Each scene shows the same named points in several views. A view is turned or mirrored, shifted and resized as a whole, has a little noise and may leave points out.
In the rows, 128 means zero.

Scene 1
View 1
q308: [121 167 102 140 134 144 109 140 133 118 122  83 153 129 113  56  79 122
  97 115]
q552: [116 178 107 137 121 146 124 146 130 131 129  89 141 130 155  56 104 133
  95 119]
q429: [120 179 130 172 138 143 147 154 134 113 108 113 177 137 151  52  83 118
  95 137]
q699: [125 156 115 165 147 147 109 145 124 100 107  89 180 133  91  53  40 108
 103 124]
q847: [117 172 115 152 128 149 126 149 126 120 118  94 159 133 145  53  82 125
 100 125]
q382: [130 167  83 120 154 116  94 119 162 105 130  82 138 118  50  61 109 110
  76 101]
q56: [116 171 115 153 123 156 125 154 118 126 117  90 159 135 158  52  75 130
 106 125]
q287: [131 165  96 140 154 123 107 128 153 101 120  92 156 124  64  58  90 108
  81 110]
q708: [125 174 114 156 143 135 129 143 142 111 115 104 164 130 119  55  92 116
  89 124]
q464: [119 172 114 151 136 142 126 146 133 116 117  95 160 132 130  55  86 121
  95 124]
q108: [117 143  96 136 119 173  77 148  92 124 120  49 154 133 116  54  16 128
 125 111]
q79: [128 173  94 132 150 118 113 126 161 107 126  96 144 122  76  58 115 112
  75 110]
q401: [120 161  90 122 128 146  92 135 127 123 130  68 137 126 105  57  81 126
  98 105]
q103: [132 174 118 169 166 118 135 136 164  88 107 120 182 129  72  56  92  98
  77 128]
q909: [114 169 104 131 112 159 111 149 113 136 128  73 139 132 160  55  80 138
 108 117]
q288: [125 175 119 164 148 133 135 145 145 106 112 109 171 132 113  54  88 112
  88 127]
q58: [108 173  80  94  93 158  96 140 114 157 150  52 100 125 174  58 116 154
 105 100]
q295: [112 172  86 107 105 152 100 138 121 148 144  63 114 126 158  58 111 146
 101 104]
q502: [133 157  83 130 163 118  87 118 158  95 124  82 151 118  25  59  85 101
  77 102]
q760: [126 175  91 123 140 124 109 128 156 117 131  88 136 121  91  60 120 120
  78 108]
q182: [114 170  62  77 109 138  79 122 138 148 157  50  89 118 123  61 135 146
  88  87]
q538: [123 160  87 123 134 143  89 132 131 119 130  67 139 124  89  58  79 121
  97 103]
View 2
q182: [158 124 130 172 130 134 137 166 144 140  78 132 154  90  79 189 115 179
 132 119]
q552: [ 98 111 169 168 150 110 124 146 153  86 125 133 114 147  94 137  77 153
 120 126]
q288: [ 86 121 167 186 144 113 127 124 155  78 152 155 116 180  72 104  55 152
  70 164]
q108: [143 100 116 192 174 123 143 180 116  56 135 190  93 163 157 184  59 124
 115 178]
q308: [115 117 146 188 148 120 133 146 142  86 132 160 120 160  94 140  69 152
  93 159]
q79: [121 136 140 198 124 130 134 130 151 117 127 160 147 151  50 123  78 174
  60 169]
q56: [ 95 101 168 169 165 104 125 152 145  62 137 144  95 167 120 143  62 137
 125 137]
q401: [137 117 130 188 146 127 138 156 136  97 119 164 126 143  99 161  79 155
 101 158]
q287: [124 133 130 207 130 131 139 134 144 104 137 176 140 164  62 123  67 167
  51 188]
q58: [132 108 152 158 151 117 131 170 143 107  90 125 125 108 109 184 103 158
 158 103]
q909: [110 106 159 168 160 110 129 160 142  77 123 141 104 146 118 159  74 142
 135 130]
q847: [ 93 109 167 174 155 110 126 143 148  70 140 146 104 167 102 130  61 145
 106 145]
q708: [ 92 120 164 186 144 114 127 130 153  82 145 151 116 173  79 114  61 153
  79 159]
q295: [129 109 153 164 149 117 129 164 143 104  98 128 124 117 105 176  96 158
 145 113]
q699: [109 116 134 202 158 120 138 142 135  60 160 188 104 192 109 129  46 138
  68 194]
q760: [123 131 144 190 128 129 133 137 153 119 119 149 146 141  57 132  84 173
  77 155]
q382: [143 140 120 209 119 141 141 136 145 128 121 172 158 143  49 135  83 179
  50 183]
q502: [143 139 111 218 124 142 145 136 138 115 136 192 149 161  60 131  69 171
  35 206]
q103: [ 89 132 155 204 132 121 129 113 158  89 160 170 128 193  51  84  49 162
  33 191]
q464: [ 94 115 162 182 150 112 128 138 149  76 141 152 111 168  91 125  63 149
  94 151]
q538: [142 123 124 196 143 131 140 156 134 101 123 171 131 144  96 159  76 158
  88 169]
View 3
q295: [176 133 113 132 141 150 163 125 117 139 145 123  93 115 129 144  84 102
 111 157]
q58: [181 140 112 133 143 155 169 128 117 137 147 126  92 119 132 147  77  96
 106 159]
q538: [173  90 128 113 130 143 147 118 125 153 147 102  94  99 112 120 118 115
 131 150]
q56: [135 118 111 137 135 127 137 110 111 133 134 113  90  88  98 165 109 115
 115 138]
q382: [176  77 131 116 125 130 139 122 133 163 141 101 107 118 122  87 138 136
 151 166]
q708: [134 101 115 137 128 114 127 111 118 144 129 111 100  99 103 137 128 134
 132 148]
q760: [164 100 122 130 127 127 141 122 127 153 135 112 105 121 126 108 123 132
 140 164]
q699: [139  76 126 115 128 125 125 103 119 147 139  91  90  73  82 141 138 124
 133 131]
q909: [153 124 114 133 138 141 150 117 114 135 142 116  89  95 108 159  96 106
 110 144]
q464: [137 106 114 135 130 120 132 112 116 140 132 111  96  96 103 145 122 127
 127 145]
q79: [160  90 123 128 125 122 135 119 127 157 134 107 107 118 120 101 135 138
 147 163]
q429: [115 113 107 147 130 107 121 106 111 134 122 114  97  90  95 159 127 135
 124 140]
q847: [135 113 112 138 134 123 134 111 113 138 133 112  93  93 101 155 115 122
 120 142]
q288: [128  97 115 137 126 109 122 109 118 144 126 109 102  97 100 136 136 139
 136 147]
q552: [146 126 111 142 135 128 143 117 115 137 133 121  96 107 115 149 105 119
 117 151]
q182: [204 126 121 124 139 160 174 135 127 150 152 124  98 136 148 113  86 102
 122 173]
q502: [169  61 135 108 123 129 131 116 132 166 142  92 102 104 108  88 149 136
 154 156]
q308: [152  99 121 126 131 132 138 114 119 145 140 106  95  96 105 136 120 120
 128 146]
q401: [170  98 124 118 133 144 149 119 123 149 146 105  93 100 111 129 113 110
 127 149]
View 4
q847: [145  85 117 129  75 151 106 153 118 142 168 119 136 135  98 118 103  90
  79 146]
q552: [133  94 109 124  63 132 109 134 122 144 174 109 125 130 108 128 121  97
  85 143]
q909: [149  79 102 113  60 120 113 151 116 162 170 108 132 125 117 116 113  97
  91 128]
q429: [137  86 127 154  82 177 106 143 120 133 164 121 136 140  82 115  90  82
  64 167]
q182: [133 126  90  67  51  72  97 132 130 133 195 104 116 126 144 163 183 122
 122  99]
q58: [136  93  85  90  40  81 117 130 118 168 183  93 119 118 138 132 148 111
 110 112]
q108: [193  59 109  83  87 120  97 213 109 162 165 137 170 132 117 104  93 100
 100  96]
q295: [139  96  92  95  48  92 113 133 120 158 182 100 121 122 131 134 144 109
 106 116]
q308: [156  95 120 109  87 146  91 172 123 125 172 132 147 141 102 129 113  97
  87 132]
q103: [140 125 146 137 116 195  72 163 133  74 174 152 148 160  72 151 112  89
  68 164]
q288: [139 105 131 138  96 176  90 153 125 110 170 135 140 147  84 135 106  88
  71 159]
q538: [160 109 116  85  89 124  83 175 126 117 180 135 148 141 113 146 136 107
 101 111]
q56: [148  75 113 131  69 146 111 152 115 155 165 116 138 131 102 110  96  91
  79 144]
q287: [154 129 132  97 111 155  68 178 132  80 181 154 153 156  94 160 138 105
  92 127]
q464: [145  95 121 128  82 156  97 152 123 129 171 124 139 140  96 126 109  92
  79 147]
q382: [148 145 129  85 105 140  64 166 137  73 188 150 145 155 104 174 159 111
 100 123]
q401: [157 103 111  91  81 122  88 170 124 127 179 131 145 137 116 140 133 107
 101 113]
q699: [173  87 131 116 108 171  82 196 119 116 165 152 165 150  88 121  91  90
  80 133]
q708: [140 106 127 132  89 164  92 151 126 114 171 130 137 144  90 134 113  92
  76 152]
q502: [159 137 135  86 118 155  57 188 136  68 185 164 158 160  96 167 145 107
  95 122]

Which points are out of place in each view (at most two, in the order of its rows)? Write - if all are in place.
view 1 | q58, q502
view 2 | q56
view 3 | -
view 4 | q308, q287
